Each row is a point on a landscape with many valleys, with its height.
A ball rolls from a point to the lowest of its 2 nearest points, and stops where none of them is lower. Distance is the straight distance between rows; heights are no part of it.
siso: [139 103 187 125 166 137 161 112 140  59 157 237 117 113 170 111 155 188
 125 141 150 119 132 113 153 184 116 102 132 130 131  82 155 103  85 111
  58  91  74  99 124 153 135  83 119 119 143 106  90 112 143 121 131]  (h 348)
zogu: [105 170 131 144 121 150 143 149 113  92 109 204 114 139 128 173  83  89
 134  72 178 111 132 132 167 136  80 155 174 113 124 115 161  96  95 147
  60 127 160 149 104 114 100 131  28 167  76 115 125 142  90  98 192]  (h 456)
Lobip: [117 103 176 147 125 124  85  78 141 141 144  95 114 147  79 113 134  86
 129 133 145 130 167 111  83  82 122 110  98 112 113 162 173 127 143 123
 192 102 140 123 119 109 209 117  90  88  81 129 140 169 147 135 128]  (h 324)
barug: [119  97 147 116 111 143 122 125 166 159 177 136 115  94 128 146 131 139
  97 137 138 106 159  92 117 127 126 124 137 118 177  92 142 129 109 111
 151  83 115 148 122 128 180 102  64  98  96 157 132 127 114 113 216]  (h 263)
Mozum: [122  87 166  78 106 146 162 136 190 173 148 172 135 132 113 140 129 126
 130 126 102 117 135 149 141 163  84 109 146 115  69 123  73  93 103 182
 131 148 153 107 129 175 120 115 145 135  92 115 157 189 160 149 104]  (h 345)
bod: [ 83 178  51 127 155  94 122 149 103 110 137  34 143 160 114 103 105  64
 141  81 172 105 129  68 107  69 102 130  72  95 137 177 162 127 143 130
 133 129 167 149  90 120 135 190 114 114  83 159 154 114  90  91 129]  (h 191)
deku: [103 117 124 118 106 105 139 166 120 122 127 122 133  93 101 161 120  74
 176 101 109 158  91 138 125 138 143 160 153 161 121 105 102 107 129 153
 131 126 131 108 123 151  89 120 195 141 125 125 167 184 145 130 136]  (h 235)
dizi: [148 174 108 145  95  74  93 183 146 157 167  99 139 134 118 128 114 129
 112 122 149 106 139 123 182 196  87 161 120 135 129 106 128 123 157 143
  90 136 123 131 175 140  76 165 137 120 140 186 147 154  72  61 167]  (h 603)
legot: [139 114 179 151 109 108  72  99 136 125 144 100 137 175 124 101 152 100
 105 140 149 151 207 147 101 134 130 140 105 129 122 156 167 111 172 110
 184  89 120 134 123 124 161  85  83 101  59 136 124 172 123 113 132]  (h 352)
Neveg: [130  92 125 159 117 136  65 111 161 123 129  68 121 187 122  93 144 111
 110 176 121 134 145 117  93  71 105  94 109 147 131 156  81 144 160 113
 181 125 130 141 116 116 151 100 173 112 108 176 120 158 123 118  79]  (h 400)
givak: [121 228 104 140  72  82  92 149 118 191 147  61 151 126  95 139  74 129
 114 109 151 108 143 110 131 161  95 177 149 115 106 154 139 136 161 134
 124 115 169 158 159 101  74 176 116 119 128 161 161 140  78  91 167]  (h 615)
Rokaz: [160 116 189 181 143 101 113 130 107 100 130 116 126 133 123 164 132  97
 121 125 131 121 152 173 151 142 134 136  99 116 131 128 164 139 146 152
 179 141 116 114 117 163 122 106 121 123 117 110 136 159 132 127 150]  (h 223)
subet: [105 137 135 140 131  83  97 154 113 111 118  83 150 181 131 111 150  55
 163  96 157 170 125 134  92 142 122 149 110 129 120 155 130  99 162 143
 127 108 144 111 111 153  86 148 147 134  65 142 152 188 108  76  88]  (h 238)
tep: [152 106 117  93 149 108 133 117 150 114 118 143 123  90  94 107 136 128
 172 141 139 153  65 120 117 111 163  96 105 159  87 149  99 130 115 129
 109 131  85 106 156 117 126 119 220 114 191 112 166 121 160 164  74]  (h 501)
Dek: [135 135 101 163 130 156 103 147 167 167 143  84 122 103 140 120 108 144
  91 147 116  86 136  95 145  85 102 103  93 124 156 114 108 163 126 121
 165 123 116 143 121 115 152 129 144 115 155 174 121 101 105 116 136]  (h 602)
zed: [125 180 131 131  91 125 121 132  80 114 119 155 103 172 119 144 134 117
 135 107 137 140 123 181 159 173 140 197 207 154 125 133 156 102 145 123
 113 120 135 122 152 117  86 130 110 161 121 133 112 132  85 114 170]  (h 172)
Mufi: [ 97 102 131 170 121 177 141 166 132 118 112 132 114 106 163 188 102  94
  85  89 108 111 120 114 145 141  88 139 145 127 191  55 124 126 100 146
 151 117 129 140  84 175 135 103 101 145  73 151 120 181 110 120 196]  (h 185)
tino: [137 138 188 161 136 116 140 139 124  91 132 165 110 139  90 164  89  53
 140  81 193 112 148 137 166 133  90 153 113 110 115 124 182  86 127 169
 117 138 151 124 116 124 126 132  63 144  78  95 153 180 122 112 190]  (h 481)
doz: [132 118 178 115 117 108 151  98 138 130 133 155 139  76  78 151 117 115
 179 134 115 132 108 127 117  99 167 106 128 131  91 140 145 155 106 138
 138 146 142 116 129 139 153 126 128 138 132  84 172 134 173 168 121]  (h 312)
zomit: [143 105 166 127 126 143 125  73 146 146 168  95 103 118 120 146 156 175
  99 186  90 110 129 129  71  91 176  76 106 143 150 138 131 170 134  77
 189 120 112 126 123 118 209 121 139 103 183 110 116 105 166 172 123]  (h 371)
feruk: [143 116  91 131 127  76 101 118 113 102  83  75 139  65  75 117  94 101
 186 137 101 163  56  68  89  92 173 116  88 175 104 142 111 161 131 116
 134 131 103 121 150  96 146 141 233 137 173 118 161 121 165 130 101]  (h 471)
fezip: [ 62 122  65 111 152 106 115 123 121 152 130  70 142 119  92  63 114  86
 157  97 146 130 111  66  70  65 133 100  63 111 122 171 136 148 132 119
 125 118 185 155 100 113 178 192 129 107  95 143 169 114 131 127  99]  (h 155)
suvo: [160 151 180 142 110 134 132 125 138 139 146 157 120  98 131 187 119 162
 112 127 129 100 146 155 170 167 148 141 167 126 136  97 157 149 120 121
 113 119 113 124 139 146 102 122  89 124 133 120 124 108  97 131 186]  (h 233)
zin: [156 161 132  86 122 104 120 134 185 196 181 147 145 124 132 110 154 173
 125 113 154  97 161 118 149 176 108 109 107 110  77 140 123 122 131 157
  83 127 134 148 181 198  76 154 115 136 102 140 140 123  87 145 117]  (h 650)
gapo: [112 165 110 126 109 120 113 128  94 116 122 118  99 165 115 130 117  93
 130 101 159 137 111 124 142 105 106 175 148 142 142 142 164  93 144 117
 131 108 131 122 126  93 113 119 132 114 111 151 131 138  94  97 156]  (h 232)
pup: [109 120  77  98  96 106 128 133 154 170 131  68 144  81  97 140 116 137
 138 126  79 129  96  75  94 106 158 144 120 156 122 110  94 119 128 128
 170 101 141 130 135 108 157 142 199 101 155 151 167 140 165 124 137]  (h 319)
los: [114 100 144 103 146 136 151 139 171 142 109 156 117 156 137 115 121 101
 142  83 133 112 127 145 154 130  54  96 129 112  66 151 114  72 111 194
 105 141 135 100 125 180 115 106 128 118  55 134 131 195 140 146  94]  (h 313)
lazo: [157 121 155 143 143 133 143 131 149 119 116 189 111 129 149 158 107 138
 125 103 128  96 116 153 196 189  79 110 145 138  98 112 119 105 108 171
  78 158  96  99 133 167  75 107 140 132 148 114 112 156 143 140 118]  (h 415)
vod: [132 167 136  76  90  76 132 136 128 149 167 109 116 132  72 170 123 127
 142  93 134 117 112 150 145 164 133 184 159 136  96 130 155  78 142 150
 119 127 164 107 161 132 114 168 134 114 117 132 170 174 142 107 179]  (h 639)
lam: [140 172 150  86 110  66 142 151 136 135 164 177 142 102  91 143 141 114
 161  80 139 133 127 143 166 186 159 148 146 139  75 111 122  81 118 147
  60 120 130 103 162 145  72 160 142 155 156  97 161 154 147  99 165]  (h 655)
Gok: [181 134 118 128 102  85 117 102 190 146 148 106 121  78  86 159 108 150
 135 176 100 118  96 102 116 139 160 110 125 177 100 131  90 135 142 114
 125 117  83 102 164  95 132 121 225  90 206 127 177 121 174 143  91]  (h 530)
finu: [148 138 137 101 169 133 178 122 147  65 139 199 105  89 137 146 134 150
 140 131 154 118  96 133 172 162 135 107 138 142 120 118 155 108  77 115
  78 127  66  95 142 124 121 114 122 105 199  93 126  87 139 145 139]  (h 381)
sitir: [118 118  99 107 112 139 121 134 138 184 139 105 139 100 126 133 157 142
 155 119  81 133 117 114  99 128 156 147 144 149 103 110  75 134 127 143
 155 135 149 148 137 150 114 138 186 137 121 131 159 150 132 146 115]  (h 284)
Rogib: [129 149  98  88 111  87 128 150 127 145 161 139 142 121 130 112 144 169
 144 131 122 144 113 143 144 189 168 165 154 156 114  98  92  90 143 119
  76 107 128 124 162 110  83 159 188 134 185 136 140 125 146  89 140]  (h 671)
Pafet: [167 153 181 141 142 113 105 106  95 109 120 175 138 133 162  95 158 167
 129 162 163 139 169 148 137 133 149 118 119 119 123 152 160 149 135 118
  73 136 104 131 135 151  92 127  81 160 131 108  97  77 104 131  95]  (h 582)
zos: [107 115 113  71 141  86 174 130 149 118 144 124 139  73  64 126 111  91
 196  92 131 136  86 112 125  88 161 118 114 120  70 148 130 117  85 166
 119 149 153 105 121 114 149 162 158 123 153  76 201 150 204 143 104]  (h 333)
basok: [126 178  96 161 138 151 120 124  66 104  79 114 134 157 158 112 112  92
 118 142 163 135 130 109 139  66 116 136 124 104 170 157 157 168 132  96
 115 154 124 163 106 100 117 142  80 140 111 129  86  69  41 132 129]  (h 561)
lod: [ 92 181  82 170 114 100 122 149  62 113 108  61 131 150 130 154  94  59
 127  98 145 153 111 115  96 110 128 200 137 116 176 130 157 145 154 118
 159 125 154 155 109 100 110 164 114 122 103 161 141 137  77  99 157]  (h 259)
vava: [124 125  95  72 156  97 183 148 154 113 165 113 110  78  98 157 128  89
 163  74 138  94  94 104 162 111 122 125  98 124 108 125 132  77  84 174
 118 147 152 119 135 137 138 169 147 112 133 113 185 144 159 128 167]  (h 291)
Foz: [148  95 139 127 190 151 125 119 143  73 107 154 110 171 159  87 155 137
 118 132 160 123 112 134 151 124  94  76  96 120 112 147 138  97 112 147
 100 141  86  88 118 137 125 102 155 118 128 126 107 124 150 141  79]  (h 560)
Fami: [125 107  68 113 156 153 133 188 145 114 139 156 119 130 179 113 145 158
 113 114 123 124  93 107 186 171 100 123 148 143 129  72  94  92 124 146
  72 133 101 138 127 133  85 126 184 123 166 161  98 114 103  92 134]  (h 493)
vor: [140  78 188 143 136 163 167 128  37  28  84 226 131 148 153 129 142 100
 147 131 127 178 111 136 125 154 124 146 152 126 178  95 143 125  90 127
  85 136  94 123 130 130 135  85  76 179  99  86  80 128 138 114 122]  (h 498)
tesu: [145 130 137 127 101 111  82 110 163 143 140  78 117 199 121  97 148 131
  99 154 139 145 182 151 111 128  87 146 131 137 115 162 129  97 161 124
 159 102 135 114 141 107 126  96 132  95  89 158 130 167 126 104  89]  (h 377)
ninim: [131 128 135 130 134  92 115 169 156 130 120 134 129 184 110 136 124  42
 149  71 155 134 127 157 142 155  69 143 105  99  87 164 133  82 152 188
 116 134 148  91 121 165  80 124 129 131  65 151 159 234 122 107 113]  (h 277)
zan: [109 163 118 152  98 139  95  89  74 152  92  65 142 144 111 115 129 123
 140 147 120 144 150 100  62  67 156 129 141 127 138 158 143 183 169  81
 182 123 154 168 100 102 163 145 103 141 102 133 122 104  85 155 136]  (h 395)
gafa: [109 119 131 139 130 176 139 132 127 145 110 125 124 172 159 156 120 125
  80 129 135 136 160 175 128 107 108 163 163  87 180 119 142 123 133 115
 145 116 147 132 109  99 148 113  54 116 103 129  81 101 125  91 151]  (h 403)
tiset: [109 123 132 165 147  95 101 124 128 123 129  46 126 149 105 146 124  41
 124  87 152 105 157 106  97  86 100 116  65 104 118 160 175 141 160 148
 191 129 141 129 110 147 173 137  89  86  68 148 146 180 111 120 146]  (h 293)
bopa: [107 111 182 151 132 162 150 108 126 106  86 177 111 165  96 154 105  62
 151  85 155 141 145 150 133 117  78 132 144 101 110 136 168  92 101 152
 136 130 154 126 101 118 156  81  47 150  43  71 122 183 148 132 127]  (h 504)
farof: [131 158 115  69 112 117 139 127 172 187 157 140 125 140 129 110 134 153
 107 120 149  97 158 124 158 157  81 143 145 120 109 137 110  89 122 154
  93 134 136 132 173 154 116 142  91 114  92 167 139 120  91 114 137]  (h 642)
Buf: [150 112 193 122 129 151 130  59 157 148 164 109 120 135 140 148 157 185
  94 178 111  93 174 159 107  96 164  87 127 111 134 164 159 166 137  78
 189 119 128 116 130 142 189 107  90 109 131 119 112 108 150 187 102]  (h 398)
vila: [121  91 172 121 138 160 142 114 149  95 166 181 108 103 147 121 150 166
 103 154 129 129 144  99 118 131 129 101 118 118 164  92 141 115  96 104
 115  82  96 115 109 117 174  76 102 116 124 129 104 117 136 118 160]  (h 303)
rar: [136 112 172  92 144 172 181 102 167 111 136 219 133 164 173 126 177 215
 104 170 109 120 146 190 148 177  92 106 187 108  96 107 110 102  76 135
 106 130 122 118 118 149 121  89 108 128 147  92  89 132 172 149  81]  (h 489)
dozat: [156 176 154 149 142 123 123 123  69  72  74 147 139 157 160  98 143 116
 137 125 179 151 167 152 145 119 124 138 127 121 136 173 183 145 128 107
  88 135 107 131 137 113  95 128  50 152  96 114  74  72  77 129 115]  (h 571)
lome: [147 145 162 191 130 118 119 159 130  85  83 174 131 213 141 141 108  74
 116  71 158 135 157 176 188 200  44 150 134 121 106 142 174  83 139 153
 103 136 122 108 123 152  79 103  68 144  43 144 102 194 109  94 135]  (h 338)
vate: [103 143  77  82 124 163 132 157 167 198 143 174 143  99 151  94 120 168
 109 121 155 115 134  83 151 136  97 109 146 108 131 105  96 127  85 138
  85 116 136 176 150 143 111 148  96 135  97 160 115  87  79 121 140]  (h 633)
lub: [129 120 134 190 147  90 114 144  84  78 109  49 149 154 130 144 123  51
 117 102 152 123 168 148 104 121 121 140  78  98 137 162 173 157 168 152
 185 150 135 117  91 149 145 137  85 120 100 129 134 147 114 117 126]  (h 268)
vemeg: [ 98 130 113  67 156 129 202 144 152  86 140 185 110 101 127 145 138 122
 153  82 159  98  96 132 164 142  94 114 153 117  81 107 135  68  57 166
 101 137 109 110 126 138 120 137 113 112 151  88 132 129 147 142 147]  (h 335)
Dis: [139 155 160  89  81 147 140 107 114 143 140 185 113 159 108 156 152 150
 149 131 119 135 123 181 146 194 144 164 212 159  93 111 105 110 127 134
 123 127 127 119 141 130  76 101 146 150 140 105 137 170 115 138 145]  (h 66)
tizod: [143  97  68 122 159 139 158 114 127 145 116 106 154  87 136 113 140 177
 137 150  73 139  91 119 103 103 189 126 103 149 133 127  76 155 143 107
 166 153 124 154 139 115 136 152 202 131 203 103 134  65 178 161  64]  (h 294)
Tevi: [146  88 208 143 102 120 107 107 153 162 136  99 111 151  78 178 130  86
 135 141 102 121 135 171 105 135 123 124 144 124  82 152 126 118 153 153
 194 139 147  98 123 127 138 105 154 123 111 112 160 232 170 161 133]  (h 667)
satol: [126  95 151 138 127 133 128 164 156 114 152 146 106  90 117 162  95  93
 102  87 137 105 134  95 149 136  90 127 112 121 172  68 136 117 102 144
 133 101 116 141 115 140 161 109  83 115  72 150 135 163 111 103 209]  (h 225)
nafu: [ 69  89 120 178 135 174 143 159 109 121 113 127 114 122 165 157 108  60
 119  86  96 137 121 114 103 100 125 131 136 111 185  99 111 139 108 140
 154 123 151 143  63 151 160 114  95 146  60 121 131 147 122 125 140]  (h 145)
Pufos: [179 169 137 184  93  94  68 156 132 139 149 138 132 143 146 137 102 142
 117 147 131 118 150 154 187 211 104 149 148 132 120 112 121 133 162 136
  79 129 116 133 151 138  46 136 143 136 158 174 136 143  70  90 138]  (h 591)
zomo: [160  91 173 105 104 145 161 126 179 152 146 203 113 108 125 160 129 157
 117 134  97  99 136 149 174 205  76 114 173 135  75  96  98  82  96 171
 113 146 113 102 144 179 103 101 146 119 120 120 149 193 156 166 137]  (h 378)
tudir: [ 90  95 132 150 115 114 123 129  84 142 132  63 164  80 111 138 124 129
 119 141  58 167 142 141  38 108 199 144  99 124 160 126 101 182 146 123
 181 115 165 147 103 110 174 153 137 130 141  97 130 128 207 114 125]  (h 194)
raso: [149 114 128 134 123 192 167 105 181 128 121 181 117 107 152 145 134 190
 128 183  88 111 124 145 135 151 124 101 178 138 114  91  93 161  84 108
 126 166  96 129 135 118 109 100 141 133 207  94 132  93 139 185  84]  (h 430)
lagin: [156 136 194 105 102  89 120 115 132 156 140 119 119 158  79 185 138  98
 129 120 131 111 138 180 142 156 117 163 161 126  59 173 172  76 161 163
 152 123 148  89 156 132 124 127 133 114 111 110 161 208 155 145 150]  (h 654)
mesab: [105 135  87 107 134 145 130 155 118 108 138 193 116 177 186 105 144 164
  87 105 154 129 129 134 185 177  95 149 163 122 139 101 124  79 123 117
  49 110 105 129 140 126  92 116 110 132 127 167  78 119 102  88 159]  (h 512)
Tuse: [147 108 113 170 167 101 102 122  95 105 113  71 146 118 123 104 116 106
 126 156 122 140 133 117  98  83 156  89  49 123 158 155 128 179 164 118
 166 158 108 115 116 130 170 146 144 125 157 133 118  89 135 120  91]  (h 308)
ded: [101 114  88 107 123 190 128 109 189 187 132 175 119  81 135  88 112 173
 122 140 131 110 121  77 128  88 105  71 124 133 112 119  87 163  79 109
 109 124 137 171 130 138 150 129 124 139 132 145 138  90 118 182 109]  (h 623)
galo: [144  95 145 138 185 118 113  97 128 108 140  95 131  93 115 101 151 149
 134 169 116 130 113 108  83  81 191  48  44 129 156 162 134 181 153  79
 154 139 120 112 111 141 206 148 150 125 171 115 126  64 172 164  90]  (h 336)
Ral: [149 102 180 147 141 108 124 117  99  98 124 135 127 112 119 125 136 112
 152 136 133 150 136 139 114 102 162 112  91 129 140 140 155 138 131 145
 150 148 115 103 119 142 161 123 115 129 138 101 142 129 148 148 106]  (h 269)
ludi: [169 176 155 138  88 110 120 101 115 137 128 127 125  68  90 190  92 153
 134 154 123 112 133 139 137 147 187 155 174 150 135 116 166 161 134  99
 122 121 111 112 153  98 118 122 127 132 176 104 138  85 125 134 171]  (h 295)
gusid: [147 187 152 147  83 108  95  98  75 150 118  82 128 112  86 184  93 145
 130 133 131 115 138 126 102 143 149 160 155 143 116 136 177 158 161 116
 179 115 129 133 144 120 106 148 134 137 136 121 145 125  98 139 183]  (h 344)
Kisir: [164 131 179 171 137 134 115 132 121  86 118 140 117 162 154 169 144 131
  83 106 138 101 158 182 194 175  99 144 149 127 146 121 174 125 157 128
 147 118 107 124 132 149 128 101  95 120 108 130  92 156 109 119 172]  (h 159)
ped: [118 110 173 133 140 147 173 138  60  54  88 226 119 145 117 149 115  80
 160  93 139 164 103 162 154 163 120 173 173 111 152 113 150  96  85 131
  82 151 125 105 122 118 116 102  80 171 129  81 109 138 142 103 132]  (h 478)
zuf: [134 129 102 104 191 140 150 134 144 113 149 147 123  91 160  99 142 153
 136  84 162  88 102  82 156 109 112  83  90 122 118 119 146 118 102 141
  95 136 120 134 126 171 136 141 121 130 113 135 128  95  98 161 144]  (h 584)
gitu: [ 92  88 112 153 126 132  99 119 123 170 139  20 152  94 112 133 122 129
 100 140  51 133 156 111  48  94 192 111  84 147 174 122  97 197 153 106
 210 109 146 165 103 118 220 162 129 118 138 129 119 120 192 128 147]  (h 150)
Giv: [122 172  66 114 108 140 117 122 124 167 125 119 151 112 133 105 118 183
 114 174 123 142 112  93  99  88 173 151 132 130 162 121 105 135 137  70
 138 111 138 152 123  61 128 134 162 118 195 143 103  55 107 136 135]  (h 379)
Zadad: [140 111 138 157 118 165 133 132  57  84  90 176 133 136 182 126 133 150
 122 172 110 153 127 156 136 130 154 155 167 139 188  94 129 164 118  76
  92 152 109 140 126  96  89 107 109 167 174 107  68  66  95 124 132]  (h 535)
piru: [133 128 121 132 134 102 139 121  83 149 118  73 176  53 102 126 112 161
 144 136  61 161 120 115  78 119 203 149  99 140 148 121 113 173 156 113
 171 135 139 126 132 107 148 163 176 136 185  87 141  87 207 110 104]  (h 243)
vilil: [114  80 113 156 104 118  74  99 111 143  98  64 139 137  93  84 127 113
 157 167  87 160 111 105  51  60 153 108  96 153 123 155  66 171 174 118
 169 126 152 147 125 106 159 136 206 134 141 146 153 143 146 138  71]  (h 422)
Kel: [121 153 108 156 149 108 121 181 137 104 116 127 122 192 133 131  93  53
 119  60 167 120 125 159 186 175  36 148 121 106 115 140 144  80 141 174
  91 148 145 108 119 137  81 127 105 134  64 152 129 195 108  77 135]  (h 309)
Bobup: [ 91 197  94 148 110 140 124 153  96 102 107 165 110 179 149 136 111  83
 118  88 196 136 152 135 167 124  84 188 178 102 155 136 168 112 126 126
  59 113 136 149  95  98  81 124  42 146  55 151  90 118  63  74 164]  (h 436)
Raz: [108 168  68 102  85 120 122 119 129 188 125  78 144  80  90 132  91 171
 116 134  83 129 101  87  98  98 162 168 143 153 157 117 111 145 118 102
 155 105 139 147 154  77 146 149 187 103 165 141 131  96 147 114 162]  (h 349)
Govup: [152 107 144 116 144 163 157 102  96 114  95 139 141 100 147 106 153 163
 144 187  89 143 111 152 107  97 181 109 130 124 144 132  91 184 114 107
 153 173 125 136 141 132 134 125 139 161 183  79  98  66 159 173  46]  (h 332)
rel: [119 160  85 157 118 154 121 144  59 119  87 128 132 117 161 154 118 119
 128 131 139 130 108 133 142  96 149 163 163 128 193 108 150 157 138 100
 117 138 123 164 119 104  93 135 109 148 151 133  89  69  62 121 168]  (h 551)
liso: [ 64  78  66 104 167 135 130 161 126 132 148  56 137 101 159 107 145 110
 102  95 102 108 135  69 103  86 155  93  65  91 183 112 118 135 140 141
 175 132 171 149  90 141 201 158 104 110  77 174 114 105 122 109 164]  (h 221)
Leguk: [115 144  89 129 101 163 106 100  92 168  77 111 134 121 123  96 117 146
 149 171 121 150 118  99  96  55 170 119 130 149 159 139 110 170 141  83
 146 125 130 166 106  75 136 123 142 145 141 120  94  69  93 159 121]  (h 401)
punu: [128 131 127 118 135 153 105  74 158 169 132  80 144 158 164  75 175 178
 109 169 135 114 162 137 101  72 151  74  86 122 109 180 145 169 164  85
 165 122 147 136 120 140 180 135  99 111  96 145  97  89 123 183  92]  (h 420)
vono: [130 116 149 113  81 106 139 155  96 103 126 168 131 142 106 142 134  96
 174 126 100 179 100 169 132 179 145 177 183 154 111 105  94  98 125 131
 113 129 125  95 133 122  80 106 180 142 144 105 155 203 161 121 123]  (h 178)
vapi: [129  82  99 138 126  96  98  86 124 122  92  47 149  89  83 120 106 127
 171 166  55 168  84  69  46  91 189  90  81 179 129 153  75 174 155 125
 157 125 135 129 144  94 177 145 229 134 172 141 155 123 201 142  94]  (h 445)
deped: [134 146 130 126 134 143 174 155  99 101  83 207 110 146 147 174 120 129
 142  84 135 114 105 172 192 194  96 149 190 139 110 103 131 104  90 154
  63 168 120 119 123 141  76 126 104 154 147 102  97 131 125 132 138]  (h 447)
moto: [148 145 150  99 111 190 192 111 158 147 138 218 132 104 170 144 154 213
 139 168 100 120 135 172 150 186 152 113 210 116  88  92 110 153  93 117
  96 144 110 143 134 140  85 107 117 160 173  72 107  87 141 185  95]  (h 459)
Nese: [168 139 133 142 117  92  97 136 164 161 147  95 112 120  96 113 102 145
 130 164 131 120 110 111 142 138 110 126 117 142 116 137 109 123 132 125
 122 116  93  93 169 111  93 127 195 102 181 159 164 141 126 108 117]  (h 554)
vumop: [111 196 110  96  73  64 113 133 121 154 159  57 143 100  73 173  78 128
 115  96 128 133 133  87 102 156 126 192 135 130 105 127 165 102 162 140
 135  94 171 122 157 106 121 183 133 109 115 138 179 154 143  86 202]  (h 627)
vot: [100 113 108  73 206 155 161 121 143  79 136 126 105 148 162  71 170 143
 123 116 176 106 112 108 144  88 124  59  82 111 134 159 172 107 101 116
 117 129 120 108 110 141 179 127 124 109 113 128 105  89 141 159  94]  (h 573)
sevu: [189 158 162 185  97  86  65 129 142 141 135  95 125 134 101 142  96 117
 127 171 139 129 139 138 143 170 105 130 116 153 105 131 134 157 160 131
 140 130 109 115 157 125  79 117 169 114 166 157 159 166  90 130 125]  (h 572)
vedeg: [126  95  90 149 136 146 125 132 182 142 122 127 119  59 113 122 108 140
 140 129 104 108 106  81 138  86 146  72  86 154 121 115  96 176  97 128
 156 147 121 149 117 145 172 125 156 128 138 142 146  94 134 177 134]  (h 613)
zaget: [100 176  83 151 147  67 126 139  72  93 123  15 144 140  89 156  86  74
 127  85 142 128 106  85  80  90 130 170  94 118 139 152 183 135 163 128
 154 135 164 128 112  97 134 182 140 106 129 140 155 136 130 100 155]  (h 227)
ref: [119 125 105 154 161 143 112 159 146 128 134 123 129 119 152  84 123 126
  98 119 167 108 139  81 137  91  91  90  67 109 133 130 134 152 110 132
 121 134 125 134 100 140 140 139 119 119 108 157 111 101  80 113 135]  (h 594)
tezed: [ 79 156 102 105 125 175 131 130 135 143 104 151 115 174 158 117 128 126
  97 117 168 140 160 143 139  95  98 149 169  95 159 135 150 109 101 109
 100 101 138 146 106  90 124 117  51 130  79 157  75  90  89  95 157]  (h 419)
Rogan: [187 120 197 196 114 150 118 125 108  81  98 177 126 183 180 170 130 155
  88 156 111 127 175 200 159 214  83 142 172 132 128  97 161 131 153 135
 119 143 118 118 134 161  83  86  86 167 104 108  72 160 116 113 124]  (h 231)
goze: [113 152 110 114 114  93 109 137  75 145 148 131 148 151 147  89 168 164
 140 139 133 171 146 159 105 141 181 179 149 139 137 127 104 104 166 109
 117  96 139 145 134 110  94 145 154 144 139 121 114 110 130  80 121]  (h 682)
Disi: [ 65 118 120 129 131 101 101 130 121 138 133 106 136 143 106  75 127  91
 164 114 156 170 128 104  64  97 142 133  90 118 134 142 119 128 127 131
 124 101 156 131  95 113 151 134 125 120  91 134 153 140 134  91  94]  (h 195)
tilu: [202  75 152 139 178 138 147 106 116  62  79 152  97 140 137  95 131 111
 136 176 149 142  91 132 142 115 117  73 100 141 133 158 121 146 105 129
  94 178  62  93 152 127 122  91 165 143 190 119 111  91 140 161  56]  (h 544)
kivaz: [138 109  56  89 154 156 148 146 177 143 164 172 132 117 176  68 171 201
 123 160 113 129 116 104 143 160 133  94 114 144 115 103  66  96 113 123
  75 113  92 146 140 125 100 119 191 119 176 142 128  97 127 131  89]  (h 473)
fot: [129 106  88  68 161 141 144 105 188 169 166 154 120 128 157  51 191 204
 111 167 123 134 110 110 106 131 145  79 108 135  96 150  74 104 116 118
 106 113 120 145 162 125 122 131 167 117 167 135 145 102 150 173  44]  (h 455)
Sor: [140 133 198  95 131 147 174 110 146  96 143 230 113 173 126 140 161 149
 117 142 130 139 141 194 161 183 104 133 180 105  81 132 145  80  89 135
 100 120 103  80 138 143 143  91  82 115 134  90 110 158 173 136 122]  (h 513)
Gere: [112  98 136 144 146 166 145 122  97 136 105 109 143 139 182 118 156 151
 123 152  86 134 132 180 103  87 167 123 122 102 164 131  98 159 140 107
 175 153 154 152 113 144 134 120 112 144 131  98  91  98 150 157  80]  (h 359)
zem: [ 80  93  81  98 176 130 173 153 124 119 148  80 111  96 128 155 131  86
 119  60 114  96 103  90 140  85 145 113  93 113 164 114 131 104 108 149
 161 153 153 129  94 156 176 154 121 120 106 141 142 120 143 124 160]  (h 249)
mulip: [138 163 145 105 114 118 131 106 172 211 166 128 136  98 114 101 128 172
 134 147 153 109 169 134 124 131 140  94 125 107  85 166 137 151 129 123
 109 131 158 133 155 155 118 163  99 132 141 105 166  92 130 168  86]  (h 660)
nitu: [109 164 136 127 102 120 115  90  96 146 141  63 144  98  88 152 103 130
 132 127 129 110 122  98  83  89 162 124 105 126 116 146 162 181 157 124
 176 110 151 143 119 129 151 171 109 127 128 123 149  90 106 147 164]  (h 375)
kekeg: [ 81  83  67 113 150 127 105 136 147 170 147  21 140 105 120 119 139 107
 107 119  59 110 113  64  72  79 182  86  69 139 177 121  88 163 147 106
 203 116 151 157  98 137 217 162 153 115 122 164 130 131 152 128 145]  (h 189)
Zipek: [132 145  74 120 110 145 103 155 138 157 154 129 137 151 175  96 147 179
  77 147 132 116 150 126 159 160 115 168 144 118 169  90  95 113 155 105
  99  96 127 153 158 109 107 126 124 112 130 200  99  96  66  81 167]  (h 528)
surot: [114 110 101 120 133 163 148 142 122 142 128 123 139 158 169 124 147 157
  96 149  98 130 133 168 133 106 128 143 155 109 168 115  84 110 134 123
 157 142 142 143 121 119 124 125 128 113 159 126  95 112 140 121 111]  (h 380)
Ganek: [185  79 148 125 141 116 145 127 134  90 101 156 118 114 111 129 128 109
 165 164 112 136  87 150 142 134 140 113 121 159 118 139  78 132 121 160
 108 149  73  95 150 133 107  97 196 135 183 109 150 155 160 153  87]  (h 523)
gufu: [119 122  96 107 156 150 116 104 151 158 119 131 138 154 159  20 161 176
 123 163 151 147 134 122 106  83 133  84  89 119 118 157 108 137 134  96
 116 118 135 134 122 120 140 134 134 138 122 131 110  92 133 160  53]  (h 437)
Ziti: [141 106 150 129 118 172 137 134  46  48  72 220 125 175 193 118 142 150
 136 161 120 169 118 142 141 162 122 150 169 151 164 105 133 127 105 103
  70 144  82 123 146 115 104  80 113 177 139 109  61  98 105 132  96]  (h 517)
Ramaf: [125  78  94 154 126 197 163 143 166 145 110 158 128 123 169 135 124 166
  99 153  85 122 127 139 140 108  98 116 168 130 155  74  64 141 105 127
 153 153 127 149 121 118 125 101 141 124 177 125  97 111 136 143 113]  (h 402)

Two balls start at each pair of points below. Name the first point that both come to, or write -.
fot, farof | -
legot, zan | Kisir
mulip, raso | -
moto, kivaz | -
zin, Rogib | tep
goze, tesu | -

Write out the way that a ball takes from each point below.
mesab | Fami, kivaz, fot, gufu, punu, Buf, zomit, galo, Tuse, Ral, Rokaz, Kisir
rar | moto, raso, Ramaf, surot, Gere, Govup, tizod, piru, tudir, gitu
feruk | vapi, vilil, Neveg, tesu, legot, Lobip, tiset, lub, Rokaz, Kisir
